Each row is a point on a landscape with many valleys, with its height.
From any point a ball takes the steepest step (drop divided by distance) to one of its 2 nearest points. It stops when none of these is lower. Distance is the straight distance between rows; heights are no part of it.
Q_142: [139 140 186 151 104 163 188 155 156  85 179 122 165 125 121 113 148  95
 109  68 126 146 130 109]  (h 381)
Q_692: [166 133 132 126  92 181 141 116 153  88 188 123 110 138 145 165 127 133
 100 172  94  95 109 118]  (h 294)
Q_789: [133 168  74 121 142 132 162 131 159 175 161  75 104 158 130 101 176 136
 132  80 114 124 142 137]  (h 258)
Q_537: [113  99  79 142 119 139 171 119 197 124 183 123 151 172 108 175 162 118
 154 183 145 120 144 145]  (h 477)
Q_165: [155 161  97  85  76 115 164 132 129 120 138  85 154 146 158 117 100 123
  94  93 108 125  76 133]  (h 299)
Q_329: [110 106 123 165 157 104  95 105 104 137  83 122 119 127 117 114 128 156
 111 176 149  80 123  92]  (h 288)
Q_166: [125 173 137 181 146  94 137 120 124 179 110 114 113 109 132  94 151 140
 132  88 139 150  93 147]  (h 470)
Q_6: [159  51 131 140 116 104 115 145  97 157 123 149 168 119 118 123 114 168
 103 152 170 151  62 118]  (h 87)
Q_170: [110 140  53 101  69 123 170  98 137  90 147  84 166 191 141 111 155 111
 115 146 127 126 153 173]  (h 215)
Q_372: [139 209  51 119 147 121 187  98 138 145 141 100 114 132 126  60 134 147
 110  67  95 125 159 141]  (h 235)
Q_941: [141 179 109  86 140 144 155  91 119 120 105 145  88 160 157 116 116 108
 120 132 103  79 139 132]  (h 251)
Q_322: [128 144 114 155 178  89 119 111 107 143 127 162 153 140 121 197  49  89
 160 176 127 127 132 135]  (h 517)
Q_60: [113  85 137 109  99 127 166 142 141 122 122 183 110 160 100 138 125 140
 147 113 150 124 134 147]  (h 153)
Q_768: [120  89 172 153 144 122  86 123 108 161  98 146  92 136 114 122 171 176
 121  98 136 172 140 129]  (h 170)
Q_55: [115 100 100  97 137 135 140 126 190 109 167 141 145 161 106 184  80 108
 149 155 143 141 158 155]  (h 485)
Q_930: [ 85 150 150 143 139 131 147 116 150  85 101 115 109 161 119  61 174 150
 172  49 100 106 189 132]  (h 581)
Q_380: [115 136  76 109  92 145 138 102 207 122 140 109 138 137 103  68 172 103
 135 100 163 145 141 136]  (h 520)
Q_356: [124 123 151 115 110 137  90 140 140 105 163 128 102 145 122  61 156 179
 120 113 108  85 110 112]  (h 434)
Q_588: [108 151 193 133 186 117 136 125 100 158  76 131 107  68 148 137 111 134
 124  61 106 157 169 121]  (h 622)
Q_951: [124 123 121  74  71 151 191 163 162  73 126 120 121 167 127 122 131  97
 131  87 112  81 136  98]  (h 342)
Q_224: [151  92 151 124 113 145  66 167 157 142 165 142 138 161 121 108 194 129
 139 133 169 157 103 134]  (h 93)
Q_9: [116 176 130 163 164 104 144 136  93 148 107 122 111 155 166 160 137 131
 139 129  97 117 124 125]  (h 249)
Q_658: [ 89  84 103 146  98 103 179 168 129 103 154 110 168 155 117 120 157 164
 118 149 123 135 151 117]  (h 541)
Q_527: [157 175  99 128 113 100 138 124 111 150  67 128 144 123 154 139 110  71
 122 135 136 113  72 113]  (h 469)
Q_388: [122 110  42 127  66 127 182 150 165 124 125  92 145 139 135 120 134 158
 112 150 143 160 146 122]  (h 534)
Q_753: [132 101 120 137 147 130 172  83 150 170 145 127  77 144 135 198 130 136
 113 130 108 118 104 133]  (h 135)
Q_112: [185  99  90  94 100 162 159 116 129 143 154 138 129 124 146 182 133 133
  86 180 114 100  61 112]  (h 320)
Q_30: [106 187 116 116 159  91 129 111  97 121 150 112 164 124 120  60 149 123
 110 114 107  88 110 113]  (h 397)
Q_864: [151 129 201 141 182 110  14 161  29 159 115 147  97  78 163 159  79  93
 147 142 164 120 139 172]  (h 403)
Q_337: [113 119 110 106 137 115 120 160 136 140 117 168  92 140  95 114  97 150
 152 131 147 105 146 118]  (h 183)
Q_528: [139 103 137 124 123 118 116 130 144 128 159 103 160 145 107 168  98 126
 134 123 116 124  66 115]  (h 386)
Q_784: [136  75 148  95 137 143 129 150 154 158 140 150 132 158 117 145 155 142
 121 132 152 159 134 131]  (h 126)
Q_221: [139  94 132 143 181  92  44 199  99 162  93 120 135  71 148 103  77 144
 130 189 211 133 163 132]  (h 529)
Q_857: [144 191  76 132 109 141 187  60 132 127 109 124  82  99 121  94 110 135
 100  88  93 119 122 137]  (h 192)
Q_512: [158 145 135 130 189  99 108 121  51 190  86 198 122 132 172 156 106 106
  88 129 123 119 132  88]  (h 595)
Q_354: [157 115  52  74  49 139 190 170 162 108 144  91 134 168 122 142 114 115
 112  97 110 106 105 119]  (h 326)
Q_400: [123 110 209 132 174 114 122 144  81 165  75 174  88 100 134 131  90 108
 149  62 160 150 149 167]  (h 632)
Q_22: [118 122 162 132  97 144 160 165 143 103 157 122 184  93 142 108 172  98
 118 129 152 148  96 117]  (h 402)
Q_830: [138 132 108 117 114 139 101 198 140 134 204 150 118 133  94 131 147 154
 162 153 112  93 122 110]  (h 462)
Q_937: [132 167 169 192 201 114 152 125 105 181 131 153  88 136 146 184 127 118
 157 108 107 122 140 152]  (h 210)
Q_886: [127 142  69 148  66 118 186 144 179  91 127  81 134 144 117  74 144 123
 131 103 154 155 136 135]  (h 527)
Q_261: [126 131 122  86  87 115 145  94 130 110 123 128 120 132 117 117  82 129
 128  74 118 141  93 142]  (h 262)
Q_164: [100 134 120 112 108 154 160  92 146  95 161  96 113 148 151 157 159 143
 114 147  68 107 159 130]  (h 267)
Q_613: [111 134 148 128 120 143 124 131 112 149 139 122  95  75 139 172 143 135
 126 149 101  93 106 101]  (h 175)
Q_898: [102  72 120 130 106 123  91 105 131 101 125 130 156  71  84 137  96 158
 120 143 145 149 118 107]  (h 289)
Q_282: [147 174  61 110 114 134 132  97 175 132 113 104 134 145 120  82 159  95
 137 146 161 111 116 129]  (h 512)
Q_749: [ 97 126 145 124 144 128 164 180 101 123 124 171 151 100 143 175 119 112
 146 193 137 128 181 127]  (h 563)
Q_279: [107  72  96 149 127 117 133 141 157 144 157 145 176 149  79 175 161 132
 180 175 156 131 115 150]  (h 471)
Q_455: [148  49  74  99 120 133 142 131 169 157 148 138 146 110 103 152 108 169
 132 164 157 113  97 126]  (h 349)
Q_102: [115 170 110  84 129 114 159 167 132 133 122 129 108 122 160 107 111 149
 128 129 121 111 151 122]  (h 217)
Q_739: [158  49 105 129 132 106 140 165 190 141 136 131 167  82 112 137  73 141
 164 179 199 139  95 154]  (h 400)
Q_851: [123 157 143 103  99 173 181 116 151  71 162 106 170 159 142 115 169  75
 128  88 101 104 162 109]  (h 362)
Q_24: [109 148 186 124 147 130 174 139 120  96  95 140 117 113 177 118 101 138
 106  90 110 150 177 131]  (h 612)
Q_932: [134 136 163 151 137 163  66 117  90 111 108 144  92  49 112 134 115 114
 132 185 145 128 153 134]  (h 271)
Q_721: [138 177  95 124 149  90  98 113  95 187  79 122 137 124 141 115 125  88
 126  87 128 143  88 132]  (h 447)
Q_483: [133 145 142 177 146 110 106 132 100 147  69 119 133  77 134  60 129 137
 113 126 178 152 119 120]  (h 503)
Q_209: [118 134 156 119 114 138 162  48 145 103 159 108 160 192 161  95 180 106
 108 113 121 126 120 172]  (h 140)
Q_78: [126 199 147 172 169  99  98  90  42 129 118 185 108 130 138 133  97 117
 139 107  70 143 122 152]  (h 539)
Q_418: [138 106 136 113 139 125 105 143  92 179 120 159 101 151 146 145 157 158
  94 119 126 171 122 129]  (h 148)
Q_383: [119  76 118 149  85 132 113 106 137  69 149 114 190 104  85 158  89 122
 128 152 111 153  90 118]  (h 344)
Q_610: [ 98 113 182 155 108 149 131 125 135  80  95 146 122 119 106  85 145  95
 148 132 174 106 150 131]  (h 559)
Q_237: [146 114 133 118 170 109 128 131 165 138 129 156 154 162 111 186  48  91
 158 165 161 156 134 147]  (h 500)
Q_760: [ 95 137 104  91 110 132 196  69 129  90 143  89 178 190 160 101 202 116
 105 106  98 137 172 178]  (h 180)
Q_105: [181 111 187 148 152 126  41 175  34 148 110 179 120  91 147 154  95 101
 128 163 151 127  90 141]  (h 370)
Q_840: [ 74  77 141 111  97 152 114  94 140  76 149 117 151  89 111 108 152 174
 100 121 127 161 160 108]  (h 232)
Q_194: [149  90 134 136  83 165 118 137 177 138 213 132 125 131  95 117 194 144
 135 115 140 144  89 146]  (h 53)
Q_236: [109 145 109 105 112 127 132  90 138 111 125 117 110 129 118  52 153 159
 126 109 105  78 127 117]  (h 417)
Q_371: [168 165 186 160 154 175  57 116 130 111 124 137  82 132 112 121 109 132
 117 133 103 174 164 133]  (h 343)
Q_633: [174  19 142 160 143 125  99 135 117 151 113 147 136 129  87 182 111 161
 128 173 150 132  86 103]  (h 186)
Q_511: [125 145 165 133 131 122 144 166 107 133 116 146  91 157 135 114 133 170
 142  51  79 136 133 112]  (h 598)
Q_218: [143 145 110 101 132 153  63 129 144 125 126  98 123 145 115 157 132 117
 123 143 112 151 130  96]  (h 334)
Q_342: [128 160 130 107 112 148  59 155 162 116 104 100 117 124 124 113 150 123
 139 100 122 185 151 106]  (h 319)
Q_662: [137 159  69  64 151 128 138 103 141 137 148  79 138 180 117 112 138 112
  83 135  94  85 139 101]  (h 364)
Q_216: [101 150  86 111 102 122 157  99 132 116 143  74 146 192 170 186 141 118
 124 144  81 127 139 155]  (h 247)
Q_873: [114 161 149 136 146 147 135 113 111 114  96 163  84 142 134 143 138 104
 141 145 115 106 165 136]  (h 277)
Q_938: [155  63  36  70  92 146 152 106 164 172 147 118 140 149 122 184 150 128
 112 152 128 109  96 124]  (h 333)
Q_110: [ 89 151 181 137 122 134 158 125 145  65 120 141 144 140 112  67 160  96
 157  81 133 117 173 138]  (h 572)
Q_918: [105 126 159 123 157 164  90 116 116 118 114 123 108  46 123 164 133 116
 116 150 104 130 163  92]  (h 216)
Q_88: [129 186 102 119 110 131 112  90 130 114 105 107 139 106 157 123 116  90
 126 170 131 127 101 133]  (h 494)
Q_993: [113 188 101 158 123 130 186  79  90 114 157 128 108 152 130 118 181 146
 129  96  53 117 128 159]  (h 558)
Q_445: [151  36 163 156  75 142 113 144 148 114 139 126 156 122 114  91 120 147
 121 143 191 135  70 129]  (h 204)
Q_827: [109 164 132 138 142  97 135 135 132 126  86 111  88 166 115  85 116 166
 155  65 104 130 156 125]  (h 591)
Q_611: [ 90 149 171 126 205  89 143 166  90 169 120 168 165  96 159 163 108 101
 132 138 137 131 161 139]  (h 575)
Q_381: [102 101 169 129 158  99  70 176 109 147  81  86 118  96 177 101 109 157
 143 152 171 111 141 128]  (h 483)
Q_158: [136 120  99 140 105 120  86 153  86 108 105 162 139 133 120 167  91 151
 130 187 113 123 102  97]  (h 279)
Q_23: [124 180 121 138 122 154 107 113 161 152  96  65 114 112 148  99 183 123
 116  84 119 172 158 114]  (h 298)
Q_226: [102  75 191 131 111 159  99 118 126 118 114 139 107  98 112  91 174 162
 125  93 128 167 164 116]  (h 197)
Q_64: [123  94 161 130 117 150  68 156 138 100 180 160  98 143  84  98 141 158
 155 153 130  92 135 123]  (h 450)
Q_239: [144 139 128 163 129 142 144 124 157 116  66 127 103  82 107  87 136 109
 118 142 174 118 142 102]  (h 537)
Q_562: [179 147  62  91 139 139 126 127 147 143 135  94 119 172 142 166  95 115
 101 149 114 126 117  93]  (h 350)
Q_43: [118 158  91  95 134 109 160 107 133 115 166  95 182 138 125  92 124  83
 112 139 100  53  98 113]  (h 379)
Q_376: [159 120 155 138 106 125  61 164  43 114  95 201 137 105 123 154  75 119
 130 181 139 141 113 128]  (h 331)
Q_889: [146 108 148 124  88 153 140  74 172 121 180 131 136 148 124  79 183 131
 101  76 132 151  95 153]  (h 92)
Q_622: [130 215  92 159 114 102 129  97  77 124 125 152 113 138 121 114 123 137
 143  85  64 145 126 164]  (h 550)
Q_532: [ 88 103 127 124 115  91 163 170 113 105 146 153 179 153 148 160 129 149
 146 184 131 144 148 142]  (h 551)
Q_593: [113 112 160 157 184 100 144 117 126 191 153 142  85 112 138 172 101 151
 146 132 127 105 114 151]  (h 169)
Q_336: [125  96 120  90  83 140 149 159 146  81 157 120 213  98 121 145 122 102
 112 145 123 161 111  91]  (h 391)
Q_700: [128 114 192 136 178 104  42 158  72 143  65 103  87  96 149 126  80 111
 159 136 187 117 182 160]  (h 442)
Q_72: [171  29 202 144 131 164 111 143 136 119 100 122 132 111 122 115 138 130
 107 159 196 135  94 110]  (h 291)
Q_691: [133 163 147 140 205  93 110 133  54 182  95 195 121  96 160 162  71  83
 122 107 127 146 158 122]  (h 586)
Q_375: [140 168 151 149 166 180  44 125 127 127 122 144  81  91 102 120 147 125
 130 163 156 148 179 132]  (h 315)
Q_15: [150  77 152 176 183 116  83 136 113 164 104 137 119 112 104 161  96 137
 135 178 168  95 121 108]  (h 200)
Q_368: [125 188 121 165 160 101  66 113  83 140 134 170 123 145 125 165  79 117
 155 147 110 139 121 150]  (h 530)
Q_94: [140 141 126 123 101 150 200  84 153 109 131 117  99 121 123 117 112 139
  95  63 111 150 131 128]  (h 231)
Q_180: [133 137 143 143 147  92 102 107 107 144 131 104 142  87 120 123  87 116
 139 120 131 104  65 128]  (h 416)
Q_317: [115  60 126 137 121 102 127 177 166 124 176 133 194 114  99 145 105 132
 171 165 169 127  83 146]  (h 448)
Q_83: [122 159 164 100 120 142 167 142 112 108 102 113 110 143 183 106 150 156
 116  53  60 136 160 109]  (h 604)
Q_135: [115 122 116 143 137 116  96 141 111 133 122 128  94  87 133 196  76 144
 158 174 109  94 104  96]  (h 223)
Q_17: [104 155  87 133 112 148 168  90 184 128 140  37 136 128 145 105 189 128
 118  76 106 159 168 143]  (h 274)

For each start below, name the point where the ball stops.
Q_78: Q_194
Q_749: Q_721
Q_381: Q_613
Q_221: Q_613
Q_83: Q_721
Q_64: Q_857
Q_317: Q_194
Q_142: Q_857
Q_218: Q_857
